Each row is a point on a tangle of strands that fork and nearly touch. The rows are in no order.
In the rows, zero is written as 128.
Two points are linked if the straight distance between their rows is under 110. Some points are linked to none.
sedor: [ 71 104 190 171 155 120 136 100 155 121 109 159 173 173 153 147 128 110
  87 138 133 135 172  88 119 109]
Bik: [135 152  30  77  86 158 145 145 111 121  87 130  96 153 139 177 156 102
 114 104 151 158 103 150 147 130]
pokiz: [205 159  75 152 159 112 137 115 172 143 162 121 109 172  96 168 183 119
 172 116 164  63 141 139 136 142]
bigu: [128 138 129 116 194  88 116 150 151 147 145  95 133 130 122  97 120 149
 102 113 134 100 126 141 197 138]
podep: [194 150 156 137 121  67  98  62 151 151 166 117 153 114 109 138 105 156
 142 137 150  79  92 138 130  82]
zezaz: [126 106  69  88  90 186 150 118 104 107  65 107  89 140 112 160 178 104
 159 124 130 134 143 135 124 153]
gono: [159 184 105 120 165 112 114 126 196 132  64 170 124 128 131 123 113 146
  86 109 173 142 148 117 180 126]
Sipir: [150 121 118 167 164 139 105 127 138 110  75 136 142 169 148 122 124 141
 179 125 155  95 188 126 141 148]
pitup: [121  92  78 108  77 177 167  87 130 108  99 123  99 134  90 173 184 114
 159 149 126 115 142 134  94 125]
zul: [132 160  43 128 160 141 129 161 188 158 139 126  91 144 118 107 171 144
  91  91 184 115 115 124 146 148]
fiku: [144 145 181 129 151  99  98 152 108 157 124  88 124  91 128  89  86 159
 138 121 130 145 114 147 113 139]
mugon: [ 83 110 155  97 133 142 107 157  95  99  78 122 118  93 135 115 102 133
  92 112 105 185 135 123 155 130]
peve: [148 146 138 125  95 112 113 171  82 129 152 129 102  92 138 104  99 138
 144 125 136 185  89 147  82 137]
val: [117 102 121 130  81 167 145 135 104  96 128 185 124 108 139 125 134 121
 134 163  77 140 146 118 138 118]
fiv: [167 138  73 103 131 135 128 162 113 135 150  77  89 148 112 168 190 111
 157 106 136 115 125 151 149 176]
Loke: [ 91  69 121 162  98 155 158 120 125 132 210 137 135 114 102 107 151 126
 134 159  79  80 106 106 110 113]
pina: [ 64  82 189 181 156 163 122 118 142 121 111 132 143 143 138  97 153 112
 114 114 111 137 156  99  67 152]
Runi: [ 80 127 111 126 185 118 120 192 125 161 143  65 110 121 119  78 108 154
  85  86 145 127  94 136 142 169]
digog: [155 158 177 102 164  72 111 162  90 135 130  99 135  82 129 110  68 152
 144 131 112 146 130 149 177 144]
mogu: [146 104 146  93 112 112 115 121  79 110 146  85 117  82 115 127 128 147
 137 126  87 119 103 131 159 104]
zife: [125  94 150 152  96 164 141 181  84  92 116 172 116 100 150  98 128 128
 166 156  69 145 168 109 120 151]
let: [ 72 140 182 114 138 123 141 161  89 113 104 134 127  82 143 122  70 110
  76 115  95 215 119 112 132 142]
vuf: [136 135 187 164 120 109 110 122 127 135 140 165 146 114 146 116 101 133
 145 152 127 160 128 128  80 119]
vap: [150 147  66 114 119 159 118 186 130 141  89 101  91 146 127 112 169 121
 150  90 172 130 153 139 119 174]
kisu: [ 85 113 191 152 116 142 159 134 126 110 143 175 140 110 150 124 121  94
  85 148  68 163 138  92 120 117]
mimu: [ 99 113  80 118  70 205 174 116 117  99  97 197 116 137 139 128 133  98
 130 154  90 138 139 116 120 114]
Fof: [ 85 108  96  91 119 166 108 176  81  86  65 127 108 114 142 117 128 124
 101  90 122 180 131 128 138 154]
Kufad: [ 83  97 150 148  92 177 133  75 152  99 114 180 132 121 120 128 140 111
 102 140  91 136 136 106  95 100]
lomav: [127 123 132 149  63 142 132 125 100 106 150 165  93  83 135 123 126 123
 130 134  87 171  86 124  76 105]
nug: [125 171  66 134 176 117 142 165 193 163 149 165 133 157 139  98 127 142
  84 122 177 120 124 130 162 144]
Ret: [130 125 184 100 105 115 120  96  93 127 142 104 139  74 121 118  87 157
 114 143  76 121  99 107 141  85]
ledud: [ 77 142 183 176 185 106 127 118 182 152  95 147 162 171 151 135 122 118
  65 117 172 138 158 101 119 118]
Kized: [ 71 146 119 140 186 122 120 169 176 171 134  99 117 136 119  84 116 148
  62  94 156 137 110 133 137 151]
Dek: [129 103 185 190 137 107  84  71 148 120 109 119 150 133 125 130 115 153
 159 133 145 112 141 117  82 104]
Vid: [175 136 161  78 146  80 101 128  85 111 131  85 116  89 108 131 117 140
 138 115 101 122 119 150 198 119]
Koz: [130 120  43  74  77 159 158 116  99 105 130 137 108 141 133 188 167 106
 127 133 117 140 100 138 147 117]
vas: [119 151 142 197 181 103 139 180 160 156 138 169 165 189 174 119  98 124
 115 146 179 144 160 112 105 153]
boku: [ 68 100 143 147 146 160 143 113 151 120 117 174 173 176 151 129 136 114
 109 151 124 117 166 103 126 122]
Susir: [ 87 107  72 111 167 141 113 186 122 139 136  79 104 145 116  92 165 138
 103  92 153 113 112 145 165 177]
Situ: [148 132 124 102 154  93 112 126 139 119 145 126 147 137 119 129 135 137
 127 126 129  95 133 151 188 120]
durub: [111 143 183 175 155 106 127 155 143 144 136 169 165 157 164 120 100 111
 119 144 149 165 157 112  91 139]
Tavek: [123  96 182 156  94 153 111 140  93 100  99 139  96  69 129 106 128 134
 153 128  69 164 147 108 101 126]
Kega: [170 101 168 148 155  73 102 102 123  99 163 118 180 136 134 141 103 144
 173 150 119  73 152 114 169 111]
milop: [134  92  82 103 114 137 131 177  74 114 150  74  93 126 124 149 190 126
 172 114 117 126 117 138 137 174]
napak: [122 158 104 106 159 133 122 152 167 128  70 160 141 150 143 119 112 126
  89 118 157 138 166 135 185 135]
suz: [ 82 100  63  92  91 195 132 139  91  98  68 132  94 138 130 138 161 109
 117 106 129 155 127 125 126 137]
botu: [176 161  63 139 160 130 128 139 185 153 141 118  93 149 110 131 185 136
 136  98 177  95 135 129 138 150]
dedan: [142 114  71 104  65 138 147 129  98 115 170 131 102 115 128 172 171 122
 152 146 118 145  97 138 113 121]
mevo: [145 117  44 106 126 166 187 105 145 133 130 111 124 191  93 165 187  86
 168 146 141  68 144 147 129 153]
zuz: [120  91  99 178 146 170 144 102 129  95  69 135 144 188 139 122 120 117
 206 151 150  85 188 114 108 149]
fozop: [113 151 209 126 163  92 113  98 146 168 110  96 153 116 120 109  83 159
  89 121 130 118 114 127 129 104]
samer: [163 120 194 102 163  81 114 107 109 125 164  84 177 105 118 117  90 150
 146 137  91  66 132 121 182 109]
vefo: [107 118  51 105 144 167 131 185 111 136 111  98 100 161 126 105 175 121
 139  97 161 111 143 145 148 188]
Difu: [189 163  61  96 125 164 144 165 137 134  99  82  76 163 107 194 178  90
 170  99 131 122 137 140 139 187]
zutif: [ 98  94 115 178 146 168 150 107 134 108 104 162 171 206 163 128 116 119
 167 163 141  88 180  99 121 138]
Karo: [120 135 154 126 158  89 151 170 109 159 214 131 164 129 150 102  81 144
 128 168 111 129 113 136 142 135]
noga: [196 138  94 129 136 102 129 103 145 122 165 137 139 162 106 168 159 117
 170 133 148  67 148 150 149 116]
dete: [113 123  49 106  56 207 188 129  99 117 109 171  99 153 142 130 141  90
 162 149 118 150 123 129  98 124]
loz: [144 151 206 116 104  98 119  72 111 151 140 131 153  80 124 126  65 148
 104 152 106 133  88 116 106  79]
fevaf: [ 91 113 165 168 142 166 100 149 149 123  87 140 127 147 140  90 136 119
 134  96 149 154 165 128  56 165]
fab: [188 130 108 149 147 106 105  94 140 105 104 135 133 149 118 155 149 133
 182 125 155  84 167 141 140 122]
lok: [182 156  39 140 159 146 176 124 160 148 144 130 117 205 112 148 165  91
 185 125 164  60 154 140 143 148]
Zev: [ 64 155 181 133 139 118 181 160  93 115 144 142 120  83 165 124  65  78
  65 111  78 222 104  94 108 161]
Sok: [165 130 185 121 159  60 114 112 137  93 145 149 194 138 140 155  84 131
 136 147 126  94 147 117 210 104]
pilo: [ 87 154 207 148 127 126 193 117  88 128 154 121 119  73 155 119  75  93
  49 117  48 167  90  80 100 129]
nav: [160 143  51  97 106 184 167 137 140 130  61  91  92 170 110 156 166  77
 182 116 145 125 152 142 124 163]
Sir: [119 169 117 101 108 114 142 130 142 130 142 210 153 135 156 146  89 120
  80 166 141 175 111 153 142 102]
Bimap: [ 81 140 219 130 135 111 169 111 120 136 143 143 148 102 143 127  89 100
  66 141  86 167 124  93 120 102]
pugod: [149 141 143 119 167  84 133 137 140 107 128 178 189 164 161 148  96 126
 123 156 132 114 168 122 208 126]
Rup: [149 107 120 104 122 114 116 149  70 129 158  54  92  98 117 133 166 139
 165 115 104 126 103 140 138 140]
sese: [117 101 183 130 102 145  97 108  88 114  99  87  90  64 114 101 127 154
 138 111  75 148 109 115  93 109]
keda: [152 119 160 146 111 101 112  65 140 149 188 117 170 111 115 125 108 150
 145 152 127  85  94 123  93  76]
fulit: [141 120 167 125  93 123  90  86 105 138 117  83  99  82 105 122 133 153
 151 120 117 141 107 138  82  94]
Dadek: [122 168  93 165 190 115 153 181 190 163 132 177 157 177 160 106 101 133
  97 141 183 129 158 113 147 155]
kifi: [144 171 107 125 120 129  91 135 168 139  65 147 101 112 119 119 127 139
  94 102 178 165 130 143 126 125]
panoz: [140 144  99 114  78 128 100 151  95 124 112 118  90 102 131 142 131 132
 129 105 150 188  90 148  91 127]
nira: [124  73 115  98 104 126 141  89 109 114 207  81 136 105  83 140 164 132
 135 134  89  57  95 115 164 101]
lebif: [103  86 109 152  90 176 147  81 140 104 115 165 121 128 105 132 156 125
 155 152 119 107 148 123  74 117]
Fibit: [ 71 149 155 148 176 119 118 136 195 163 104 134 140 148 129 105 115 134
  53 102 159 147 131 125 126 130]
malun: [157 176 129 107 104  77 117 110 148 145 140 183 139 110 134 146  79 136
  92 156 159 166  91 163 149  93]
zupi: [192 126 155 135 130  83 103 120 109 116 157 138 157 120 135 135 114 142
 189 158 125 111 146 141 149 113]
doz: [188 174 161 128 125  65  98  97 145 168 137 132 136  95 122 129  83 149
 120 142 157 131  85 149 132  96]
Nutes: [134 139  50  95  80 149 122 174  92 119  86 117  91 127 141 168 153 114
 125  87 160 183 100 139 105 141]
Sugif: [183 135  89  93  94 104 133 122 109 123 190  98 110 126 110 191 172 114
 155 138 117 120  95 149 140 123]
vis: [116 114 105 104 124 135 113 108 142 118 112 129 124 141 117 125 159 134
 122 127 141 116 144 148 150 121]
rido: [130 134 104 136 121 135 101 115 158 139  97 115 102 124 111 125 164 141
 130 108 168 127 133 156  99 125]
tenip: [119 139 106 138 121 166 100 181 143 134  69 134 113 147 134  84 131 127
 128  95 170 150 166 136  85 173]
rim: [ 76  76 123 117 114 149 146 105 118 135 207  90 144 116 102 105 140 142
  96 137  81  69  78 103 145 101]
Teka: [143 148 224 160 116 112 118  99 112 148 145 138 136  90 141 103  81 136
 133 143  98 155  99 113  56 111]
Lak: [163 146 126 137  55 137 132 154  90 116 153 179  99  94 148 120 118 126
 159 141 123 194 102 143  63 126]
Tufo: [103 157 177 110 160 109 107 126 119 162 106  71 117  96 120 101  74 163
  80 101 127 140  97 138 128 129]
vupum: [107 149 134  91 133 109 155 142 142 118 128 196 180 150 163 147  91 119
  85 169 128 150 152 137 193 114]
dul: [124  85 125 164 112 122 136  90 143 140 215 120 163 129 106 119 141 139
 166 160 121  67 111 123  86  98]
kuda: [132 129 191 114 165  92 109  80 145 150 140  77 168 122 114 115 102 163
 111 120 117  64 115 124 163 101]
rik: [165 106 103  93  82 110 141  86 124 120 212  82 128 113  86 193 170 114
 148 137 106  89  88 138 142  98]
niru: [155 106 171 164 123 104  86  72 137 142 121  90 125 105 103 120 137 159
 179 127 136 101 131 137  74 101]
rupa: [ 79  96 176 166 147 134  98  82 165 135 111 122 141 139 123 110 137 138
 119 116 129 117 139 120  83 114]

Follow the links from the first point to the second, and from the first to the third. Name the last point that the two ways share.
Kega; Kufad; zuz -> mogu
pitup; pugod; fab -> mogu
mevo; fulit; lebif -> pokiz
lebif; pilo; Dadek -> zezaz

A fork is a point with three links. Follow the links from the first point to the second and name the forks in between, in order.
Sugif; samer -> Kega
rik; fiv -> Kega > mogu
Difu; pilo -> zezaz
nav; malun -> mogu > Kega
suz; Teka -> zezaz > mogu
Kega; zuz -> mogu > pokiz
